Each scene shows the same named points in several views. A view is turned or mirrored, shifted and resized as a whole, has a little noise and may leave points out.
(in the rows, 128 means zero)

Scene 1
View 1
z_129: [ 99  94 117 119 111 112 139 117 118 150 156 113 188 128 138 113 113 133
 156 143 133 113 107 153  95]
z_509: [ 99 117 105  97 139 153 119 159  91 121 110 111 187 159 125 106 124  97
 161 128 136  97 104 135  71]
z_735: [110  84 117 142 157 147 117 161 121 132 147 109 199 128 158 113 107  98
 191 115 130 127 119 155  92]
z_346: [ 99 111 116 121  98 131 145 115  85 164 125 158 136 140 134  97 154 133
 137 136 152  84  97 134  92]
z_250: [120  97 110 136 165 139 105 174 116 114 129 106 207 120 156 108  97  90
 198 114 118 130 122 154  99]
z_471: [ 73  80 112 174 131 142 143  94 175 162 164 133 156 141 167 139 155  87
 127 164 129 128  74 141  60]
z_787: [112  89 131 148 133 146 134 153 114 148 128 130 169 120 151 113 135 112
 183 112 141 106 108 147 103]
z_339: [101  88 118 135 123 122 141 125 134 145 148 111 191 123 143 121 125 115
 165 139 130 118 104 153  98]
z_259: [ 88 108  96 106 141 176 107 151  59 150 143 151 145 181 155  84 120 108
 145 125 153  95 116 135  47]
z_613: [113 127 121 113 124 135 121 163  86 130  91 134 163 134 134  98 124 117
 168 116 136  85  96 135  84]
z_648: [ 88  95 136 116 115 149 146 140 116 149 130 108 179 153 129 127 134 118
 160 128 147  92  89 141  70]
z_950: [111 123  92 140 130 121 128 122 125 130  99 143 158 121 139 108 154  88
 144 149 121 109  89 132 100]
z_616: [103 101 128 153 106 116 148 115 128 159 128 145 150 111 147 113 149 126
 153 137 136 101  88 142 103]
z_132: [112 101 151 127 106 137 140 160  85 156 120 133 162 124 141 102 125 147
 183 102 153  81 102 146  96]
z_155: [124  51  96 154 131 165 172  96 110 173 156 145 166 119 119 122 220  86
 173 133 166 121 145 138 177]
z_41: [131  94 123 148 160 157 119 185 113 119 103 116 192 111 146 114 134  83
 213  95 133 114 117 144 120]
z_78: [ 86 106 132 156 133 115 136 132 193 122 120  88 200 122 154 150 118  88
 156 151 103 123  57 147  58]
z_279: [114 125  93 122 124  89 131 117 137 118 107 114 194 108 125 112 129 103
 152 157 106 116  95 141 111]
z_212: [ 93 101 135 167 137 144 121 151 141 145 127 135 153 128 174 121 122 103
 164 124 128 109  77 143  57]
View 2
z_509: [ 96 125 139 124 101 132 139 125 143 124 126 144 101 119 128 138 157 140
 128 150 159 106 135 109  90]
z_212: [120 128 123 117  97 160 121 150 158 110 144 152 106 121 117 104 149 133
 122 132 152 124 151 125 159]
z_41: [ 95 134 128  97 111 132 146 144 135 107 128 186 105 133 113  99 182 165
 147 112 136 128 164 130  98]
z_259: [103 138 131 126  88 106 170 132 156 121 133 115  90 119 138 161 158 133
 110 153 172 111 125 122 140]
z_129: [146 102 108 149 107 153 132 140 140 138 133 141 114 114 132 133 150 162
 106 125 134 118 152 104 117]
z_735: [105 117 120 112 105 141 138 149 151 112 141 176 108 127 144 117 163 171
 117 115 139 129 157 123 114]
z_616: [158 120 113 144 106 158 129 139 133 135 126 136 110 119  92 108 153 138
 128 125 135 121 159 109 143]
z_132: [118 127  95 138 118 145 154 148 135 129 124 125 112 100  93 134 171 152
 148 125 149 131 155 131 121]
z_155: [178 139 144 148 135 101 185 130 143 154 101 165  87 183  86 107 162 175
 121  86 112 129 177  88 128]
z_950: [149 125 140 125  80 138 124 123 119 127 122 153 103 131 106 100 161 126
 122 141 134 101 148 100 126]
z_346: [155 129 116 153 100 130 155 129 129 143 117 107 101 115  91 136 157 131
 125 140 148 112 144 107 141]
z_613: [107 128 120 124  95 137 140 131 122 122 125 134 107 103 104 127 171 133
 144 146 154 111 142 122 105]
z_471: [166 120 146 141 104 165 112 141 176 129 140 154 100 154 126 101 118 132
  92 126 142 117 153  93 179]
z_648: [118 119 128 145 125 157 133 139 162 134 127 133 106 122 113 135 140 145
 128 135 158 119 148 106 114]
z_339: [140 109 119 139 111 155 129 141 146 131 132 156 112 126 129 118 150 162
 111 120 133 121 157 104 119]
View 3
z_346: [141 127  45 114 135 108 144 116 123 147 139 149 122 144 162 149  96 142
 123 102 140 126 114 126 159]
z_787: [155 162  74 137 169 137 138 124 131 153 114 122 159 111 143 135 128 113
 120 122 140 157 129 145 126]
z_616: [142 129  55 121 140 119 145 116 128 157 129 135 131 113 120 132 120 133
 131 114 156 131 152 139 149]
z_212: [162 155  55 132 162 141 123 130 124 197 133 101 147 103 119 159 140 103
 127  91 143 140 141 134 105]
z_132: [149 147  73 141 158  99 116 115 124 130 110 122 149 145 157 139 118 130
 115 134 138 165 118 119 123]
z_129: [134 109  81 153 141 143 124 101 126 136 143 138 126  91 154 116 137 130
 114 107 135 131 134 141 128]
z_259: [164 161  53 131 159 148 128 120 114 171 160 123 133 140 222 178 112 117
 108  69 106 135  71 126 121]
z_250: [170 166 122 153 201 164 131 141 142 153 134 109 157  65 162 120 154  91
 107 122 112 155 121 148 102]
z_735: [159 163  98 158 182 169 129 123 133 155 127 113 160  77 158 125 152  99
 111 113 125 157 124 156 104]
z_279: [148 104 112 125 164 130 150 152 153 146 158 154 115  61 121 106 131 114
 118 113 129 108 139 134 139]
z_78: [149 107  77 153 149 155 115 150 144 193 141 130 135  52  64 127 157  85
 121  78 149 119 149 136  81]
z_471: [140 125  17 134 120 182 148 111 122 210 142 134 138  79 100 149 137 111
 137  53 161 110 152 168 127]
z_648: [141 124  57 157 138 137 117 125 130 149 121 148 144 116 137 139 120 111
 109  88 139 141  96 129 100]
z_41: [173 188 109 138 207 147 150 155 150 146 102 121 180  91 142 125 130  88
 113 138 127 170 116 150 113]
z_509: [161 138  90 144 170 141 127 153 143 149 144 148 137 105 173 143 114  98
 100  90 110 134  71 121 104]
z_613: [165 144  91 124 176 101 127 152 139 148 138 133 133 127 160 148 111 112
 110 115 119 141  99 107 121]
z_339: [137 123  78 154 147 154 132 108 130 142 132 135 140  85 140 115 139 121
 117 108 141 137 137 153 126]
View 4
z_132: [ 80 136 106 171 155 112  60 137 165 142  72 119  51  91 151  95 126 110
 183 141 137 103 114 132 141]
z_78: [159  67  90 138 142 206 129 126 184 155 160  75 140  65 236  87 172 147
 127 102 148 151 112 124 103]
z_616: [121  80 101 153 167 130  69 132 153 158  89  73 108  77 183 140 110 103
 186 138 129 145 123 123 150]
z_259: [132  83 126 133  84 100  75 168 144 178 118 174  28  96 187  23  95  82
 204 188 121 107 131 130 189]
z_339: [136  97 122 129 158 172  92 113 188 171 100 103 105  64 185 104 136 111
 152 163 137 136 120 139 145]
z_950: [150  72 125 114 131 137  88 151 128 137 111  77 105  65 208 126 152  81
 171 132 129 125 145 104 186]
z_279: [159  98 117 102 148 169 111 146 164 140  95  70 144  63 186 126 187  73
 142 142 155 125 144 108 170]
z_648: [107 104 101 161 140 149 105 153 183 190 116 106  62  74 189  73 134 123
 173 149 123 120 145 146 139]
z_613: [108 122 112 143 119 113  81 169 142 125  95 116  58  88 175  76 165  89
 174 127 140  93 134 112 165]
z_787: [108 106 137 142 151 146  63 106 159 135  97 117  61  67 182 104 128 125
 164 140 127 116 109 134 150]
z_129: [135 108 105 133 158 156  96 131 195 182  81 106 116  77 164  98 131  92
 165 182 145 135 124 138 145]
z_155: [104  78 200 116 197 164  47  75 151 193  74  67  34   7 186 202  89 113
 182 192  68 133 175 156 218]
z_212: [137  67 108 151 128 144  75 119 149 137 139 119  86  86 218  75 116 139
 170 116 135 141  90 123 125]
z_471: [169  11 108 141 144 177  96 109 158 206 164  77 120  58 252 115  76 144
 179 143 104 189 122 137 139]
z_735: [136 110 156 113 137 180  80  87 180 134 110 148  68  61 188  68 147 127
 137 160 140 110  93 138 143]
z_250: [143 122 166  98 128 184  84  93 174 109 107 153  72  61 186  61 178 118
 124 151 151  98  90 126 153]

Which points are out of place in each view (at most two, in the order of its rows)? Write none if all are in place.
view 1 => none
view 2 => z_616
view 3 => z_339
view 4 => z_471
